Points, in no order, along strands that fork, close into loops and pass close to each other.
Two points are linked if the straight distance between their rows is under 44.8. Some points are linked to none.
liru: [  1   9   2   5   7   1 -13 -18  -3  -4  -2   4   5  15  -4 -15 -20  -4
   7  11]
rizol: [-12 -14 -17  -9  -3 -29  -8  15 -13  11  -7 -18   6 -20  -8 -15  -2  -5
 -18  -2]
Kudep: [-22 -16 -13   1  -3 -27  -8  14  -8   4 -17 -10  -3   6 -20 -18  -6  -9
  -5   0]
Besib: [ -1 -17  12  -9 -10  -5  10 -22  -4  20  19   4  14  -1  -3  -1  -3   4
  -3  -8]
tus: [-19   5  -5 -18  16  -9   1  26  -1  -2  14  10  -6 -21 -12  -4 -16  -9
  21 -14]
Sez: [ -4  13  -4   3   2  -7  -8  24 -10 -25  -5  14   0   6  -3  -6   3  15
   5  -5]
das: [ 20   0 -12  -5  13  -2  -5  -2 -13  11  -1  -9  25 -15   2 -12  -2  -2
 -14 -25]
vog: [-12   5  12  -7   7   5  -1 -18  -2   4  10   9   3   9  -6  -3 -20  -9
  10   9]
peza: [-10  21  -1 -10 -17   5 -10   2   0 -16 -13  16   5   9  -5   7 -11   0
  22  13]
sut: [  4  15  -7 -12 -11 -11   4   5   4 -15   3  19  -7  15  13  -2 -19  11
  -6   2]
tozim: [-13 -21  13 -21  -7  -4  21 -18  -8  26   9   3   1  -5  -6   2   8 -10
  11 -10]
Seta: [ -1 -12  -1  -8  11 -11   8 -11   7  16   5 -11  -3 -19 -15 -11  -9 -11
   2  -6]
Fitid: [-20   1  -1  -7  -8   3   0 -15   7   2   4  16   8   2 -29   6 -29 -14
  13   4]
Vidob: [-12   4   1   3   9  -2  -8   5 -13   0  -5 -19  24 -12 -17  -2   2 -12
  11  -4]
kib: [ 16   7   9  -6  13   6   8 -18 -17  13   9  -1  11  -9   8 -10  -6   3
 -15 -16]
libo: [  7   3  11 -14  17   5  15  10  -8  22   6 -27   5 -10   1  19  -9   4
  -1 -28]
Nupul: [ 28  16  -8  19 -15  16  15  -6   6  -9   6  26  -1   7  17  -1   5  -3
  -6  -5]
Bon: [ 12   5  -5  18  -8 -10 -11 -11  -4  10  -4   1 -12   6  17   1  12  16
 -11  11]
revig: [ 23   4  13  17  15  11  12  -6  14 -11  11  -9  -8  -5  13  17  16   9
 -11  -8]
dup: [-16  12 -12 -17  -6  16  -7   0  12 -11  -6  24   6  -5 -19   5 -19  -9
  13   6]
tet: [ -9   5  -7  -2   9  17 -18   1  14 -13  15   8 -17  -5   7  17   7   1
   4  24]
Leb: [ 19 -13  -5   6   0   0   7 -15   7 -12   6  15   9   0   0 -17   6   0
 -11 -12]
Misaz: [ 13 -11  -8  28 -18  14  -9  15  15  -6  10  12 -12  12  15  -6 -11  11
 -10   3]
nul: [ 22  11  13  -1  14   3   3 -18  -1  24   5  -8  -1   0  12   4  -4  10
  -3  -9]
nako: [-21  15  11  -7  17 -12   6   8 -10   4   1 -11  -5  -7 -15   7 -11  -3
   8  15]
Fesim: [ -3 -15  13  10   6  -1 -17 -10   7  -7  11 -15  11  -3   9   8  22  10
  -6   3]
notot: [  9   9  -9  15 -19   8 -12  18   5 -15  12  18  -7   7  18  14  -2  12
  -8  -6]
vasam: [-11   3   6  -7 -25   6   6  -9  -7   2 -14  -8   8   2  -5  10  13   5
  12   3]
sagem: [  1  10  -9  -6 -15   3  -5  10   6 -25  13  27   5  10  13  11 -12  10
  -6  -4]
sotak: [ -5   2 -18   7 -20   5  -9   2   2 -26  -2  18   6  14  17  11  12 -19
  -4  25]
fifu: [-15 -21  14   5  -1  -8  -9  -1 -18  -2  -2  -2  17   5  -8 -19   4   1
 -16   1]
fizib: [-15 -17  -4  11   2   0 -13   3  -8 -12   7  16   0  13  -5  -9  -4   1
 -22   3]
gulip: [ 12  -5  -6  24 -13  12  -3   7   7 -12   5   4   3  -6  16  14  26 -13
  -1  -2]
geli: [  0 -12  -7  15  -2  13 -20  -3   2  -9  11  -4   4 -11  19   7  25  -4
 -14   6]
tusul: [ -4 -13   9  -2 -14  14  -5  10   4  -5  18   4   8   7   4   3 -17  12
  16 -14]
zivum: [-15 -19   3 -11  13 -14 -19  18  10   3   4 -13 -31   5   0  -8  -8   6
   6  11]
saru: [ -4   5  11  -3   2   8   4  13   0  20  10 -37   7 -13  -6  11  -2   9
   2 -12]
Muf: [-17 -12  -2  -4   8  -5 -22  17   7  -7   9   9 -27  24  -8  -2 -21  11
   0  12]
rapar: [-11  -8   6   4 -12 -10  -7  -8   1 -16  -1 -14   5   6  -1   7  10  12
 -15  16]
Foro: [  2  -9 -13  11 -19   8  -4   5   3  -1 -20  -1   0  10  -5 -26  -8  -1
  -6   3]
zemu: [-18   8  -7 -18   3 -11 -11  27  -5 -18  -1  14  -5  -3 -10  -2 -18   3
   6  -8]
mab: [-12  12  11  10  -5  18  21   8 -10  17  -5 -22   7 -11 -17  10  -6   9
   4  -9]
rul: [  4   0   8 -24   4  18  16  -8   4  10  -9 -13   6   0 -10  17   2 -12
  17 -34]
Forev: [-22  15   6 -12  11 -11  -8   3 -12  -2   9  -7   0 -15  -3  15  12   7
   6   1]
bubud: [ 11   3   7   9  -3 -10  13 -10   0 -10  11  25 -15  15  14  -7  -4  15
 -10   4]
Navez: [ -9  -2  -6  18   0 -15 -12  -1  -6  28  -3 -11  -7  15 -17 -10 -24  -7
  -6  13]
Tasak: [ -5  -8   6 -37 -11  10  21  -9  -7   5  -1   2   7   0  -8  12  11 -14
  15 -15]
lim: [ 14   5  -3   8 -19  31  13   8   5  -7   2  18   1   1  14   2  -3   3
  13  -2]
Mik: [ -5  10 -20  -6   4   2 -14  -3  -2 -14   1   2   9 -19  -3  -1   9   1
  -7  -5]
pep: [ 23   2  11 -19   2   7  18  -9  -3   1 -10   2  -6   3  15  10  32  10
  10 -23]
mobo: [ -4  15  -1   2  -4  12  14  -3  -5 -16  10   8   2   3  15  20  13   2
 -12  25]
gira: [ -3   1  -8   5 -18  -1   4  -3 -14 -22   3  15   9  10  18  10  11  -7
 -21  21]
fizu: [ 12  21   7  10   0   3   3  14 -12 -16  -4   7   0   5   8  -5  10  19
   8  -3]
vama: [-15  -2  -7 -24 -10  -7   0   9  -9  11  10   9  -8  -3   6  -9  -8  -8
   6   7]
vuta: [-19  16  -1  -2  10   9  -7  10   1  -4   3   2 -11  -7  -7   8 -13   3
   7  24]
Zigit: [ -6  -5  -6  17   5 -13 -17 -14   4  23  -9  -7  -5   4 -15 -15 -11   9
 -21  11]
Zez: [ -4  -4  -4  -4  12 -20 -11  20  11  -8   4 -22 -12   5  -7  -9 -14  13
  -9   6]
Zazog: [-24  -9  -1 -10  -3 -16   7   6   3  -7  -9   1  -5  -4 -21 -15   1   2
   9  -1]
Kez: [-15  12   6   2  21 -10  28   9   1   5   1 -16  -1 -10 -23   6 -16 -25
  15   5]
posel: [-17   3 -16   1   3  17 -32   6   2  -4  11  22 -23  11  16  14  -3   2
   5  20]
zet: [ 14  11  -5  24  -3  -2  19  -7   6 -15  13  31 -14   3   8   3   0  -7
 -10   8]
veva: [ -5  11   9 -11  -5  -2  32   9   2  12  -8  -9  -1  -9 -20   9 -21 -14
  22  -4]
keman: [ -1  -5  16  -7 -15  20  23   1   2  -4 -13  -3   4  -1 -14  -3   5   4
  15   3]
mak: [-11  14  -3 -10 -22   3  -2   7  -5 -10 -23   0  -1   0  -3  10  10   4
  18  15]
Lenek: [ 26 -11   0  16   7  -6   8 -12   6   0   0  18   0   1  12 -15  19 -11
 -23  -6]
tana: [ 21   4  -7  26   1  -4   5  10   8 -22  -1   3  -8 -10  20   6  29 -17
  -5   6]
zufe: [ 16  10   0  14  14  -3   7  -7  10 -18   5   5 -19  -8  13  15  28  -2
   0   4]
puv: [ -6  -5  -9   5   4 -17  -9  12  -7  29 -10 -20   3 -22 -10 -13   8  -2
  -1 -15]
bulol: [ 26   1  10   1  38 -12  -2  -9  13 -12  -4 -10   3  -5   9  -6  12   1
  -8 -13]
kugak: [ 15  17  -5  19 -12  -7   4  11 -14  -3 -13   3  -9   7  17  -5  13  17
 -11   9]
lete: [  5  23  -9 -10   1   7   5   2   0   3 -11 -16  12  -5  -3  -2 -25  -3
   2   8]
kem: [-10  11  17  -3   4  20  35  -3   4  11 -10 -17   9  -2 -27  16 -13  -4
   9  -9]
fimav: [ 19  -8 -16   6  -3  -1 -19  -6  24  -9  -6 -12   2   8  16   0   2  -5
  -4  18]
Sifum: [ 18   0  -1  -4  10  -9  -7  10 -11  19  -7 -17   7 -18   5 -14   3   3
   4 -18]
fus: [  5 -13  -9   4 -10   3 -13   9   3  17 -19  -9  -5   1   1 -24  -4  -2
  13   5]
gegu: [  0  -7  -2  -6 -17  10  -5 -21   5   4  -1   5   8   5   7   9  14   1
   6  10]
kepuz: [ 23   8   7  12  32 -15   2  -6  -5  -8   0  11   0  -3  12  -9  20   0
 -19  -8]
bugu: [-21  -6   5 -16  16 -12  -8   4 -16   1   3  -8  14 -12 -12  -1  11 -10
  17  -8]
setom: [ -9  -4  -3  17   4 -14  -8  -2 -12  44  -4 -14   8  -1 -15 -12 -18 -14
   4   4]
Mose: [  8 -17 -10   7  -4  -3 -19 -10  19  -4 -12   2 -17  15  16 -11  13 -11
   3  19]
Noduz: [  5   0  10 -25  -1  12  21 -17  -7  -4  -1  16   3  -1   7  18  22  -1
   6 -13]
gikov: [ 25 -12   7  -5  17  34  12 -13  16   5  -5 -12   7  -4   8  10   3  -5
  -7 -33]
sev: [ 10   0   1  -1  10 -17   0  10   5  -3   4 -17  -3  -2  19  -2  -4  15
 -16   5]
Vofi: [ 16  -5 -11   2 -19  12   0 -20  16 -11 -11  -5   9   7   5   7   9   0
  -3  11]
zir: [ 13  -1  22   9  12  19  12 -19   5  13  15  -8  -7  -3   5  12   3  21
 -10  -6]
zedo: [ -5   0  10   7 -12 -13   3  -3 -13  28 -15 -16  19   5 -16 -11  -3 -16
  20  -1]
ser: [ 22 -11   8 -15  23 -14   6   1  12  -5   0 -13  -1  -9  10 -13   3   7
 -14 -13]
pemu: [  4 -15  -1   0  -9 -12  -8   0  -1  20 -12 -15   5   5  -8 -22  -3 -13
  24  -6]
mir: [-18 -17  17  -8   4 -10  15  -1 -11   0  -1   5  12  -1 -22  -9   1  -3
  -9  -6]
Namuz: [  6   0   7 -14  19  -4  18   0  -4  21  -3 -19  -1  -9 -16  11  -4  -4
  12 -38]
gepi: [  8  -8   0  20  -2  -3 -16 -18  11  13  -4   3 -18   9   7  -9  -2  19
 -22  19]
kezap: [ -3   2 -22   6  -8   3 -18   4  -1 -11   6  23 -21  18  16   9  10 -15
  -2  22]
Guzi: [-22 -12  -6   0   3  -9 -25   3  -8   7   8  13 -11  23 -10  -5 -13   1
  -7   5]
neves: [  3   6   8   0 -10  22  20   0   9 -14  -6  15   9  -1  -3   3  -5   8
  10   2]

A fork is a point with three links, a tip a point with one. Leave the first point through the second and follow the links. Name the first fork or tip that comes.
nako, Kez: Tasak
zivum, Zez: Leb
gepi, Zigit: Foro
Zazog, Kudep: rapar
zedo, setom: tus
sut, bubud: vasam

A piece is two or more points that can be reached from each other along the links. Count, over all rows, the pieces, the separate loops (a circle has one, a figure eight two, a Y none), the forks (points with three links) and the tips (points with one).
pieces: 4
loops: 0
forks: 3
tips: 11

A tip is a point with one link. Name the tips that can be reached along the links from each point below, in the order of the rows.
kib: Leb, rapar
Zigit: tus, Foro
nako: Besib, Vidob, pep, mobo
keman: liru, Misaz, Mose

Name the points in between on the shortest way along the links from the first point to the second, in order.
Fesim, das: geli, gulip, tana, zufe, revig, zir, nul, kib
Besib, nako: tozim, Tasak, rul, Namuz, libo, saru, mab, kem, veva, Kez
pemu, kugak: zedo, setom, Navez, Zigit, gepi, Bon
dup, notot: peza, mak, vasam, keman, neves, lim, Nupul, zet, bubud, sut, sagem
Guzi, zufe: fizib, fifu, mir, Zazog, Kudep, rizol, puv, Sifum, das, kib, nul, zir, revig
mir, bulol: fifu, fizib, Guzi, Muf, zivum, Zez, sev, ser
